Points on a hilly landscape, in no order, each with its height.
A climber steps from a point to the highest of its 2 nearest points, and stops where none of them is higher. Distance is the straight distance between rows; heights are no part of it.
karu: [ 14  -5   5 -44   3  17 -43  -3  11 -26  18 -12  21  23 -41  23 -32 -38
   3  38  -4  17   6 -42 -10   2  -3 -12 -54   4  52  -9  -9 -11  39 -32
  15 -26  -4  -1  33  -9  25 -38 -33]  h=22.5
Lebub: [-21  -4  -2 -26  -9  -9  14  -1  10 -26 -25  33  -2   6 -39  33 -17 -18
 -38  22 -14  49  34  -4 -59  13  11  16  -2 -39  39 -22  10   8  29   1
 -10 -14  37  12   6  -9  17 -20   8]  h=31.3
bufiv: [-16 -16  23 -39  20 -45  17 -17  20 -11   5  27 -39  -9 -24  38 -67  -7
 -33  -1  -4  29  20  29 -24 -26   5  27  -9 -51   2  -5  42  -3  23  -4
 -18  -7  35  11  15   5  31 -32  24]  h=38.9
fen: [-19 -12 -39  -2  38  14  34 -18  -4  -9  28 -30  36 -42  11   7  43 -41
 -51  14 -31 -12 -21 -20  40   0   4 -17 -42   4 -15  34   6  16  34  -6
  -4   8 -15  19   8   2 -11  15 -34]  h=55.7
kili: [-18   6   5  29   5  24 -30  49  16   3  -5  -3  -6  19 -31 -23  -7   8
  21  19  32 -23   2  12   5  -1  18  -2 -29   5  -8  -6 -10  -2  -3  13
  -5  11 -22  -5 -15  13  12 -40  -2]  h=13.5
Lisup: [-27 -12  26  11 -14   1  18   3 -17  10  -9  20 -34  -3  18 -22  14  35
  -3 -23  -1  19  52  40 -38  30  18  -8  44 -19 -30  -4  18   1 -27  25
 -16  25  12  -3 -33 -13   0  -6  53]  h=61.6
Guvag: [-30 -35 -19  28   4  -9  17  29  80  14 -24  27  17  -8  -8   1  -4  -9
 -16  36  35 -24  38  40 -14  11  25  -4 -80 -10 -33  25  -4  36   9 -27
 -58  39 -23  11 -21   2  10 -50  23]  h=23.1
dovi: [-19 -16 -11  -7  35  -6  11  -7  51  -8  11   0  21  -7 -19  23 -30 -31
 -28  22 -13 -20   8  -4  19  -8  -4   0 -63 -10  -6  23  23   5  25 -36
 -23  10 -19  -3  25   5  18 -19  -5]  h=36.5
padev: [ 34  -2  31  26 -12   2 -23  24  16  17  -8   9 -44  13  -6 -23 -35  40
  33 -22  28 -31 -18  25   3 -21 -16  17  15 -28 -19  -8  -3 -23 -32  17
   6   2 -13 -27 -22   6  20 -19  18]  h=56.6
kuzul: [-23 -17 -22   3  21  -3  26  31  36  -6 -12  21 -10 -33 -28  25 -15 -30
 -62  43  -7  13  34  26  -7  -6  26  -4 -46 -45   3  -3  34  24  36  17
 -25  22  14   7 -28  -7  36 -60  13]  h=28.9
Vibag: [ -1  -5 -22 -16  -5  13 -38  29  12 -27   1   3  35  32 -38 -15   7 -23
   1  61  20   0  -1 -39 -23   7  21 -16 -51  46  36 -14 -35   6  14  -1
   7 -11  -1  -4  12   0  -3 -39 -14]  h=28.3
Veg: [ 36  -2  -2 -16  17 -16   8  19  38 -15  -8  18  -8   5 -42  39 -61 -15
 -37  26 -10 -15 -12   8  -5 -29 -12  19 -39 -49  27 -14  -5 -14  32   1
  32 -21  -1  -5  28  -9  27 -20 -30]  h=41.3
Pakav: [ 29  -4  -1  20   3 -36  38 -19 -27  30  -9 -22  13 -37  36  30  -9 -18
 -41 -37 -30  -5 -33   8  41 -22 -31  13  44  -1   9   8  -6 -14  18 -13
  38 -14   8   6  14 -11 -22  67 -34]  h=49.5
Bug: [ -5  18 -18  24 -22   1  32  -6 -47  14 -13  -2   5 -28  25  -3  54   6
  14 -22 -17  12  -1   2   4  29  11 -13  58  15 -15  -2   2  12 -18  42
  28  16   7  12 -41   7 -28  19  -2]  h=58.9
tar: [ 22  30 -25 -17 -14  -8  -6  17 -14 -22 -17  24  40  32 -22  -5  26 -13
   4  32   8  14 -50 -46 -30   6 -19  -2   8  62  42 -27 -57  17  -2  28
  44 -24  18  22  16 -16 -22   7 -36]  h=48.8
Vove: [-24 -11 -12  -3  36  -1 -12  -5  43   2  30 -16  35  11  -2  -5  -7 -19
   1   7  19 -28 -17 -19  42  -9 -16  -6 -79  41 -26  32  -2  21  17 -54
 -36   8 -36   1  49  18 -10  -1 -10]  h=41.2
nubos: [-34  -9 -11 -18  50 -15  22 -47  27  -3  24  -7  29 -30   6  24 -24 -38
 -26 -11 -36 -13  -4   2  30   7 -12 -11 -60 -10 -18  42  33  -5  33 -52
 -26  15 -18   6  45  10  18   6  -8]  h=41.8
libi: [ 19  -4  36  -4   0 -24  14   3 -30  33  -7 -12 -26 -32   1  22 -27  -5
 -47 -20 -18  34   4  24  20 -26 -13  12  60 -38  31 -11  32  -4  29  24
  31 -29  26   6 -14 -28  11  27 -14]  h=34.0
kuni: [-32  24 -27 -14   0  23  14  -9 -52 -12  10 -18  25 -10 -11  -8  76 -27
   8  17 -11  28  20 -38  -4  44  20 -27   5  33  14 -12  -2  19  14  33
  -2   6  11  21 -12   2 -25  18 -12]  h=64.7
nufa: [  8  -4   7  27   8  23  12   5 -37  31  16 -23 -28 -36  33 -16  32  20
  -9 -25 -25  -9  17  29  25   0   1 -13  32 -13 -34  15  25 -17 -10  22
  14  36  -4 -18 -41  -2  -8  11  13]  h=70.7
Zunit: [ 28  32  29  -6 -13  33 -61  11 -18  12   7 -40 -21   5   2 -11 -19   6
  54 -11  17  -6 -26 -19  49 -28 -21  12   1   1  15 -14   2 -25 -29 -18
   3 -13 -11 -23   3  21  30  10 -17]  h=7.8
Rus: [-23 -24 -17  -6  16 -13  25   6  51  -7 -13  36   2 -18 -23  21 -25 -28
 -51  34 -14  -7  24  20  -6   2  15   3 -58 -31 -12  14  24  12  31 -11
 -34  25 -12   7   2   1  32 -41   7]  h=32.0
raba: [  5  25 -14 -10   6  10  21 -12 -54  10  18 -36   8 -31  21   8  55 -16
   4 -19 -30   6 -17 -34  51   1  -4 -20  33  31  -2  12   8  10  15   8
  21  -5   6   5   2  13 -42  59 -24]  h=68.1
nez: [-30  -4 -10  10  -4 -10   3 -15  19 -20  -6  23  17  32  13 -32   7  26
  38 -11  32 -10   5   7 -40  18   3  10   7  18 -20   1 -33  10 -33 -12
 -16  12  -9   6  12   7 -18  12  22]  h=47.9
gat: [ 32  -3  11  27  -1 -29  29 -33 -26  27  17  -5  -8 -23  85 -19  31  44
  -5 -55 -18 -14   8  13  23   0  -2 -16  58  14 -45  19   3 -21 -20 -15
   8  32 -11 -17 -14  -8 -35  45  40]  h=53.6
Vepap: [ 10  21 -21  -8 -29   3 -12  21  -8 -29 -18  25  36  29 -28  -5  18  -9
   9  35   7  23  -9 -27 -57  15  -1   1   8  27  57 -26 -42  11   2  21
  29 -21  20  21  -5 -11 -22  -8 -27]  h=44.1
finu: [-45  -1 -38   7  14  19  29  -6 -12   5  22 -16  14 -27  19 -35  81 -15
   9   3  -6   2  18  -8   7  36  23 -38  -8  41 -49  17   2  36  -5  15
 -29  35  -9  16 -24  17 -23   4  27]  h=84.1
Tori: [ 22  10  14 -22 -10 -11 -14 -19  -4 -18 -15   5  25  12 -25  26 -12 -23
  -8   5  -6  23 -18 -38 -20   8 -31  16   8  -4  50 -11 -23  -1  19  -8
  31 -49  19  19  31 -18   2  25 -36]  h=33.8
Temi: [ -8 -19  24   5 -18 -23  25  -9 -10  10 -14  33 -28  -1  17  -9  -7  37
  -8 -21  -1  17  36  32 -36  14   0  13  49 -25 -12  -4   5  -1 -15  14
  -6   2  23  -2 -16 -18  -2  13  34]  h=56.0
Ronaf: [-14  28   8   8   1  36 -31   6 -33  -1  18 -26 -15   8   3 -23  18   1
  45 -12   8  -9   8 -10  32  11   0 -13  15  13 -14  -1  17 -15 -14   8
 -14  10  -8  -5 -13  20  10   1   8]  h=84.7
Feg: [  9 -15  -9  -4  27  -8  22  10  19  -9  -3  16  -7 -23 -31  41 -40 -23
 -60  25 -24  -1  -7   6  10 -23 -14  13 -37 -53  19  -8  22  -9  36   5
  23  -2  -5  -2  14  -9  29 -23 -25]  h=44.3
Poge: [ 13  10  -4  43 -17  23 -38  54  28  15  -3   3  -8  21 -23 -22 -15  12
  18  13  43 -46 -33  11  26 -20   7   3 -37   2 -11   2 -29  -2 -16  12
   4  12 -47 -29  -3  15  16 -44  -2]  h=11.6
buk: [-41   2 -30  -6   1  -4  39 -26 -25 -24   1   4  46  -6   1   3  53 -27
 -23   9 -15  25  17 -25 -26  37  10  -2  -9  17   5   8  -4  25  17  13
  -8  -4  20  24   5  -8 -30  20 -13]  h=74.4
gomus: [ 18  -6  24  -6   8 -44  28 -28  -8  24 -11   0 -16 -28   3  47 -58  -9
 -58 -27 -17  17 -18  21  30 -31 -31  20  38 -40  18  -5  20  -6  26   4
  26 -22  27  -7  17 -25  14  29 -17]  h=37.3
fezag: [-21 -30  33 -18  33 -36  10 -10  29   4  22  16 -42 -15 -11  31 -67  14
 -30  -8   6   1  25  51   3 -39   7  12 -12 -56 -19   3  45   4  15  -4
 -22   3  17  -5   7 -13  35 -31  28]  h=43.3
Fizu: [  4 -15 -27 -37  -3 -20  -7  -1  34 -44 -17  33  26  17 -44  48 -47 -36
 -33  52 -20  12  13 -27 -71   3  15   3 -38 -14  61 -20 -12  -6  36 -14
   9 -24  13  11  17 -16  17 -46 -12]  h=17.2
pibif: [ 27 -13  32  11 -11 -19  14  15  -7  23  -6  15 -47 -12 -16   0 -38  29
 -15 -11  16  -2  16  44  -3 -33  -5  12  38 -46   2 -15  16  -8  -6  37
  24 -11  19  -7 -28 -20  17  -3  12]  h=48.0
gilop: [ 34 -20  29  28   4  -6 -18  15  27  22   4  -1 -36  10  -8 -16 -43  35
   6 -12  17 -51 -10  39  23 -45 -16   6  -8 -32 -30   0   1 -12 -21  -9
  11   4 -22 -42   0   0  25  -7  13]  h=61.8
feb: [ 26  14   8  13 -11  26 -57  35   7   9  16 -14 -10  14 -15 -13 -18  11
  27   2  30 -38 -33 -17  46 -25  -8   8 -32  10   5  -5 -18 -14 -16  -4
  10  -2 -29 -31  19  19  20 -17 -25]  h=9.8
sovus: [  5  -5  31 -23 -19 -34  -5 -40   6 -15 -36  17  23  24 -10  28 -31 -16
   2 -16   2  37  -8 -24 -38   5 -26  28  33   4  50  -4 -23  -8  11 -18
  13 -55  23  27  37 -15  -1  45 -12]  h=29.6
tez: [  2 -21   8  10  16   3  -4 -24   9   0  15 -19  15  -1  16  -1 -22   7
  -9 -19   1 -38 -10   6  39 -30 -26   9 -31   5 -20  15   5  -5  -3 -43
  -7   4 -23 -16  26   4  -4  24 -15]  h=53.8
Karil: [-18  10 -32   3  -4  -8 -15  32  26  -3   5  14  15  43  -3 -36  24   5
  36  29  30 -19 -50 -26   3   8   6 -15 -35  70 -18  -7 -42  24 -31   9
 -20  27 -19   0  20  15 -23 -19   9]  h=36.3
Pid: [ -4  -9  45   1 -21 -15 -14 -27 -11   4 -10  18 -21  13  32 -21 -12  47
  41 -39   7  13  21  13 -35  16 -11   1  64  -6 -11 -10   1 -19 -39  -9
 -16  -2  16  -4  -6  -3  -1  19  43]  h=59.9
gusus: [ 21  33 -30   7 -11  -4   6 -10 -32  12   4 -11  -8   7  56 -15  32  23
  48 -34  -2 -16 -49  -9  37  -5  -8  -8  49  49 -46   4 -20   2 -38  12
   2  18 -10  -2  -2  16 -39  27  15]  h=52.2
vimi: [ 17  46 -32  -8 -14  15  22  12 -50   7   7 -28  -7  -2  39  -3  63  10
  42 -21 -26   1 -59 -25  49   4  -2 -23  47  62 -34  -3 -14  17 -24  30
   5  19  -2  10  -4  24 -47  29  -3]  h=49.1
Vorun: [ -4  31   7  -1   8  27 -20  -8 -49   4  12 -44  -1 -10   9   2  21 -11
  19 -26  -9   2  -8 -27  42   3 -10  -5  23  17   8   0  14 -17   7  -4
  14 -10   1  -9   6   9  -3  23 -18]  h=76.8
Kikis: [ -7   0 -29   0  23  11  24 -10 -32  -3  29 -35  22 -29  11   4  49 -33
 -24  -6 -26  -6 -16 -20  48   6   0 -16 -17  23 -18  20   9   9  15  -5
   5   2  -5  10   8   2 -24  40 -26]  h=60.8
Rava: [ 30  18 -23  30  -5  14  13  19 -15   9  -6  -1  10 -18   9  -8  21   3
 -17  -3   1 -18 -33   5  26  -7  -9   6  16   2 -14   2 -20  -4  -4  30
  44   5 -14   5 -15   6 -15   7 -31]  h=61.3
Zoga: [-27   1 -12  25  -3  23  18 -12 -13  16   4  -9  -4 -14  32 -38  58  20
  13 -14  -1  -2  42  20  -8  38  24 -21  13  10 -54  22  17  16 -24  14
 -19  46 -17   5 -42   4 -18 -14  40]  h=73.0
getad: [ 26  12 -11  21 -13 -20  34 -25 -32  20   7   0  -5 -17  79 -17  52  28
  18 -43 -11 -15 -13  11  17   8   9 -16  54  36 -53  21  -8  -1 -33  14
   9  38 -17  -7 -13  11 -46  33  32]  h=60.4
fevi: [  4  -6  26 -28 -17  15 -40 -18  28 -30 -12   5 -11  50 -21  -8 -18   4
  59  -5  33   7   1 -29 -52  13  -3  20  -4  -2  31 -12 -21 -10 -29 -35
  -9 -43   9  11  31  17  18   4   7]  h=57.8
satu: [-25 -23  -6  -8  42  -6  14 -44  15   3  32 -22  19 -14  22   3 -14 -10
 -12 -23 -17 -25  -2  10  39  -3  -6  -4 -42   4 -37  28  26  -9  15 -50
 -26  17 -25  -5  23   7  -5  24  -1]  h=47.4
Vapo: [ 22  47   1  11  -2  43  -2  30 -59  15   2 -33 -14 -21   5  -3  34  -2
  21 -12 -18  12  -6 -21  42   2  -4 -14  32  -6  15  -9  16 -11   3  38
  33 -10   2  -5 -37  10  -5  -2 -27]  h=70.3
Lofi: [-32  -2  -2  36   9  24  -9  24  26   7  -6   6  -5   6  -6 -34  16   9
  15  14  31 -15  29  28   1  20  29   0 -29  10 -26  14   0  11  -6   2
 -29  26 -23   1 -23  16   9 -37  23]  h=15.7
lolot: [  5   6  43  -3 -33   3 -36 -15  -4   8 -14   8 -32  36  26 -30 -17  48
  83 -27  24  18  -5  -5 -35  17  -7   9  66  -3  -4  -7  -2 -26 -53  -6
 -25 -12  10   2 -13  11  20  13  41]  h=68.0
temo: [-15   9 -21 -20  -3   6 -26  24  20 -18   8   8  28  43 -26 -24  21 -10
  18  41  33 -15 -33 -39  -8   8   3 -14 -46  63   9  -6 -43  11 -12 -16
  -4  -2 -13   3  28   8 -18 -13  -7]  h=31.9
beg: [-28 -23  -9  59  -5   9   7  35  53  24 -19  16  -8 -16 -10 -33  23   1
  -3  27  38 -22  28  43 -11  26  29 -17 -55  -2 -36  21  -5  35  -7  10
 -37  45 -34   3 -51   4  -4 -51  43]  h=18.7
zefa: [ 19  25   5  24  -8  17  17   3 -61  36   6 -22 -26 -32  49 -10  46  21
  15 -35 -34   2  12   9  27   8  10 -23  73  -3 -26  10  19 -15 -10  32
  21  27   6  -8 -47   6 -30  10  11]  h=65.6
kat: [  0  -3 -19 -47  11  10 -22 -11  27 -26  -1  10  20   5 -52  36 -39 -46
 -22  55 -30  23  16 -34 -29   6   3 -13 -50 -27  61  -6  10 -17  55 -18
  18 -32   6   7  27 -22  20 -43 -32]  h=20.0
nison: [ 50   4 -14  17   1   4  28   7 -23  21   5 -25  13 -36  22  25  16 -13
 -43 -10 -23 -26 -47   2  50 -28 -23   8  14  -7  -5  10  -8  -7  15  11
  49 -14  -6   7   4  -2 -22  47 -52]  h=55.2
Zito: [ -5  12   2  -8 -31  25 -52  27  25 -21 -19  15  -6  53 -39 -18  -4   3
  59  30  35  15  16 -23 -85  23  32  -1 -16  12  51 -31 -25  -1 -19  -3
 -17 -28   8   7  -5  26  10 -44  19]  h=43.2
gatuk: [ -6 -39  30  -6  23 -25  17 -25   9  12  18  18 -35  -9  13   1 -40  31
 -39 -21  -9  -4  28  49   4 -24  -4  10   8 -38 -37   9  35  -4  -1  -3
 -17  16   8  -3   4 -19  15 -10  31]  h=48.2
Mafep: [-15  -6  12 -38   5 -36  11 -14  16 -16 -14  31 -19  -3 -36  45 -57 -16
 -41  13  -6  39  11  11 -39 -11   4  25   0 -51  38 -16  16   9  30  -3
   0 -28  37  12  25 -10  32 -22  12]  h=35.0
ros: [ 30  26 -27  25   1  38   8  35 -41  19   8 -27  -2 -31   1  -3  50 -12
 -15   6 -18  -9 -15 -16  41  -6  -1  -8  15  -2   6   0   1  -3  11  45
  42   2  -7   6 -28   4 -15   2 -39]  h=66.2
ketiv: [  8 -25  36  10  25   5 -23  11  28  25  21 -30 -34  -2 -16   0 -57  21
  -6 -12   7 -39  11  44  57 -53 -15   4 -34 -36 -24  16  42  -8   9 -32
  -4   3 -24 -40   9  -7  38  -5   4]  h=69.2
siv: [ 35  43  27  -6 -29   5 -46  -5 -23  15   0 -42 -23   4  35  -3  -1  24
  72 -32  10   3 -34 -20  50 -33 -22   8  41  19  -5  -8   5 -34 -49 -19
  -5 -14   1 -27   2  26  12  30 -16]  h=5.8
fusul: [-21  -9 -13  15 -28 -36  34 -36 -12  -8 -16  30  28  15  30 -24  32  24
  10 -30  16   2   3  12 -44  37   1   9  37  30 -38   6 -28  19 -43  -2
  -5  17   1   9   7  -3 -32  33  29]  h=58.5
sabem: [  1  20  -9   9 -30  18 -14  31 -12 -27 -28  21   5  28 -44 -13  14  -5
  10  27  18  23  11  -3 -70  21  23   1   9   6  52 -33 -32   4   1  33
  14 -13  21  15 -27  -8  -7 -29  -7]  h=40.4
nis: [ -7 -32 -54  15 -38 -14  41   9  27 -30 -35  30  42   5 -12  19  33 -26
 -56  39  10   2  -7  10 -61  18  31  11 -27  -6  20  -3 -24  44   2  16
  -2  29   5  15 -23 -11  -5 -14 -14]  h=9.0
las: [ -8 -10 -23  -1  23  -3   0  -7  19  -3  33 -16  33   3   8 -17   7 -10
  -4   7  14 -37 -38 -21  35 -11 -15  -1 -50  38 -33  23 -17  16  -3 -28
  -9   5 -25   0  44  15 -19  19 -22]  h=46.5
Fusus: [-41  -9   3 -19  21  -9 -28  -1  59 -14  23  -4  32  29 -12 -11 -12 -20
  26  25  32 -19   1 -31  11   5  -4  -9 -81  49 -11  17 -19  12   8 -54
 -50   2 -26   9  42  17 -10  -9   5]  h=35.7
beni: [ 24  -1  16  10  -5 -24  16 -27 -34  33  -4 -22   4 -26  46   8   4   4
 -18 -37 -25  -1  -8   8  33  -9 -16   0  52   3  -4  10  12 -19   8 -17
  27  -3   9  -4   1 -12 -28  62  -7]  h=44.2
Dakev: [ 38   1  15 -19   1  -9 -12  -3  24 -21  -7   8  22  15 -33  32 -41 -16
 -23  25  -8  -6 -21 -17  -3 -22 -31  18 -25 -24  42 -13 -33 -11  22 -15
  38 -29   0   1  29 -14   7  -5 -41]  h=37.8
kunel: [  8  37 -33 -17  -8  17 -28  22 -37 -14   1  -2  29  22 -12 -12  49 -18
  17  39  -9  15 -39 -51   9  18  -6 -20  -8  62  34 -22 -37  13  -5  35
  21  -7   7  13   6   2 -23  -3 -32]  h=53.9
nivor: [ 14 -28  31  18   4 -39  22 -49 -13  24   9   8  -8  -8  74 -18   6  45
 -14 -56 -14 -13  29  31   7  -2  -5  -3  33  -2 -44  25  14 -16 -25 -29
 -15  19  -4 -20   4 -20 -28  41  39]  h=48.4
baze: [-45   1  19 -24  -4  -9  16 -42 -35 -11  -5  -7  14 -12  -6  12   7 -24
   0 -15 -25  60  41 -18 -22  39   2  -1  41 -14  32  -5  19   6  23  -6
 -13 -28  37  19   3 -16  -2  33   3]  h=46.4
roni: [ 27   3  32   1  -1 -16   7 -11 -27  28  -2 -24 -19 -22  35   5 -10  21
  -7 -40 -12  -2   5  23  30 -20 -17   6  59 -20  -7   2  29 -28   0 -14
  12  -7  10 -22 -13 -12  -5  34   8]  h=40.1
pozub: [ 17  34  26 -17 -20 -12 -35 -24 -23   7  -8 -21  -6  12  34 -12  -3  25
  66 -36  10  -7 -46 -24  25 -13 -33  17  45  39   4  -4 -12 -18 -42 -19
   5 -14   2 -12  16   7   4  55  -1]  h=3.6
viz: [  1 -41  34   6  22 -17  14 -41  11  16  19   4 -21 -13  52 -11 -15  44
 -17 -38  -9  -9  27  44  10 -15 -12  -7  15 -19 -47  23  28 -18  -5 -35
 -23  22 -10 -27   8 -20  -2  21  41]  h=55.0
sefa: [ -6  14 -11  20 -28 -28  35 -32 -29   9  -6  19   5  12  68 -27  51  42
  34 -41   1  14  -3   6 -22  33  13 -13  65  43 -45  12 -22   6 -50  23
  -6  28 -15   2 -15   0 -42  25  44]  h=69.9
diti: [ 18 -16  10   5  19 -27  31  -2   6   8   4  14 -16 -26  -9  43 -49  -5
 -61  -7 -23  -4 -11  31  26 -35 -21  25   4 -58  -2  -3  22  -3  25  12
  19  -8   5  -8  10 -21  20   7 -15]  h=40.7
fetam: [  4 -16 -36 -16 -15 -11  -6  13  33 -40 -20  32  53  25 -35  35 -19 -22
 -28  66 -11  10   3 -26 -71   2  21  -1 -50  13  56 -10 -31   2  20 -15
   5 -11   9  15   8 -11   0 -37 -24]  h=14.7
Mim: [ 11  -6  41 -15 -21 -12 -39 -22  31 -19 -16   9  -5  46  -9  -9 -36  11
  65 -18  37   2 -15 -19 -29  -3 -24  30  14 -11  26   0 -25 -15 -38 -42
  -6 -37   2   6  45   9  18  36  -5]  h=66.6
mam: [-19 -12   5  22  -1  14  31  -3 -22  17   3  12 -34 -16  41 -32  45  43
  -9 -31 -12  16  52  38 -19  36  27 -23  41  -1 -47   8  24   4 -29  31
 -20  48  -8 -10 -48  -4  -2 -22  51]  h=66.8
zepuv: [  0   5  20 -26 -25   7 -46  -1  22 -24 -23  16 -18  58 -29 -20 -15  24
  81   6  33  29  10 -27 -84  23  12  18  17 -13  37 -23 -22 -14 -30 -21
 -19 -49  18  11  10  26  15 -10  24]  h=50.4
romef: [ 33  12  34  20 -21  -8  -1  41   0  27 -26  25 -45   1  -7 -13 -31  38
   5 -17  13  -7 -14  40  -5 -24  -7  15  51 -35  -4 -16  -6 -12 -36  44
  30  -9   6 -14 -36 -17  14  -6   6]  h=51.7
Puvid: [ 12  -9  22  -6  12 -12   8  36   4   3  -2  11 -52  -6 -41  10 -37  17
 -37  12   9  21  27  42 -11 -28  11  15  13 -57  15 -26  23   7   9  46
  16 -14  30   3 -24 -13  30 -40   8]  h=44.0
muro: [ 12  -8 -26   2  36  26  13  18   3  -1  13 -18  14 -31 -23  23  -7 -38
 -65  34 -38 -14  -6  -6  42 -15  -1  -4 -50 -39  11  11  18  -3  49  14
  14  -4 -17  -5  -1 -11  21 -22 -43]  h=47.8
Suzu: [-18  10 -23  14  -9  -1  -8  18  15 -12  -3  25  14  34  -3 -31  16  15
  50   6  32 -15 -28   1 -26  20  12  -1  -8  45 -24  -6 -43  18 -46  10
 -22  15 -12   2  10  19 -17 -10  14]  h=41.0
tekot: [-53 -10 -15 -26  18 -12  32 -45  -4 -27  12   4  34 -19   0  28   8 -33
 -29   4 -22  31  23 -19 -20  39  13   0 -22  -4  10  11  21  10  31 -16
 -30   4  13  19  13  -9   4  11  -5]  h=63.3
pera: [  3  59 -23 -10  -8  40 -16  24 -62   5  15 -43  -6  -7  11  -8  61 -11
  48   0 -20  14 -33 -37  57  12   5 -31  27  61  -5  -8  -2  13  -8  48
  -1   6  -5   3 -18  26 -25   1 -14]  h=54.4
pab: [ 31   3   3   8  11  15 -11  -7  -2  14  19 -33  -1 -18  19  -2 -13   8
   0 -26   0 -33 -33   0  64 -43 -27  14  -8  12  -9   9   3 -11  -4 -36
  17  -5 -13 -23  21  12  -6  42 -36]  h=48.3
Kidok: [ 45  -5  37   3   3  -5 -15  13 -19  37   4 -28 -48 -29  13  -5 -35  23
  -5 -33  -6 -13 -13  34  48 -49 -26  11  42 -33  -9  -9  33 -29   3   2
  20 -16  13 -25 -19 -14  19  19  -2]  h=42.9
Fam: [-19 -14 -37  -6  -9 -12  22   4  25 -35 -24  31  43  10 -20  22  11 -24
 -39  40  -1   6   5 -13 -56  13  25  12 -35   1  29 -12 -16  20  13   2
  -2   5  13  11  -2  -5  -1 -14 -15]  h=11.7
Munir: [-58   3   4 -40  10  14   2 -43 -14 -31   6  -1  35  11  -7   9  12 -27
   8  -4 -12  43  38 -34 -31  40   8   1  -3   7  21  -9  17  11  21 -25
 -31 -22  29  28  23   2  -4  24   3]  h=54.1
ruk: [-15  -9  -7  10 -30  32 -36  45  23 -28 -32  15 -10  34 -54  -5   5 -12
  19  37  25  19  31   9 -81  25  47 -13 -23   3  56 -34 -10  -1   5  16
 -15  -9  16  11 -35  11  -4 -61  24]  h=37.9
bezaz: [-31 -34 -11  13  17 -15  34  -2  63   9  -5  23  -7 -18   1  14 -16 -12
 -28  14   7 -15  47  41 -12   4  17   2 -53 -29 -35  18  20  30  14 -22
 -52  38 -15  11  -7  -1  28 -45  37]  h=27.8
laz: [ -4   0   0  25  19  35  -8  -1 -17  25  23 -27 -17 -17  21 -19  18  11
  23 -18  -2 -26  19   6  34   3   6 -16   9   0 -37  13  22 -11  -5   2
  -8  24 -21 -12 -24  16  -1  -4  13]  h=77.2
maru: [ 22  16  33  -2 -43  -5 -42  -6  20  -8 -18  20 -16  51  14 -18 -27  35
  89 -20  47  -3 -32  -5 -34   0 -18  21  43   2   8  -8 -28 -12 -58 -11
  -5 -27   0  -4  20  16  21  16  19]  h=79.7
bap: [  8 -29  38   6  36  12 -12 -18  16  22  31 -26 -29 -17  27 -10 -33  24
  -6 -32  -9 -30  19  45  46 -31 -13   6 -14 -20 -43  14  41 -27   6 -34
 -16  13 -15 -38  -2 -14  19  14  19]  h=62.7
mefof: [  8 -11 -32   0  36   4  26   3   7  -7  20 -14  39 -32  -7  26   8 -42
 -56  27 -26 -17 -20 -22  32 -12   1  -7 -52  -7   2  17  -6   8  40   1
  13   2 -25   8   9  -2   4  -3 -49]  h=51.1
mus: [ 23  -5 -12 -25 -12  22 -59  30  29 -25  -4   0  15  33 -62  10 -36 -24
   6  62  15 -10   1 -32 -16  -9   4  -8 -53   9  59  -5 -32 -15  24 -12
  18 -25  -7  -8  13 -10  16 -46 -29]  h=25.2
Furan: [-12  42 -39  -5  -7  38  -7  23 -58  -4   6 -28  16  -8   0 -11  77 -32
  19  25 -18  20 -16 -47  17  28  15 -35   7  50  17 -15 -10  16   5  47
   7  -1   0   4 -15   5 -29  -1 -27]  h=59.0
sen: [-10   0  17   0   3  28   4  40 -23  14   4  -1 -56  -8 -38  -5  -8  17
 -11   8  17  32  45  32 -16 -10  13   5  22 -40  12 -17  37   4   7  57
   7   2  33  -3 -48 -14  24 -39  20]  h=41.1
masu: [-24 -12  -4 -22 -27  -6  -1 -11  21 -39 -32  33  14  32 -30  20 -20 -10
  -6  12   1  38  36  -8 -84  21  15  16   3 -12  33 -21 -11   5  18 -12
 -16 -21  35  20   4  -4   3 -11  14]  h=27.4

Call two points neighbours if one is among the 2 nearest of the other. Go from one point of each pair to the other, from neighbour to neighbour, staying as high as possible. Name the lowest point that can't be avoided.
sefa / maru | vimi
buk / maru | Temi
buk / finu | kuni
ketiv / buk | nivor

Where does a climber stop that starts at each point below?
tar | buk
siv | Rus
Vibag | sefa
Lebub | viz
sen | ketiv
mefof | Ronaf
roni | Ronaf
Bug | Ronaf
Fam | sefa
nis | sefa
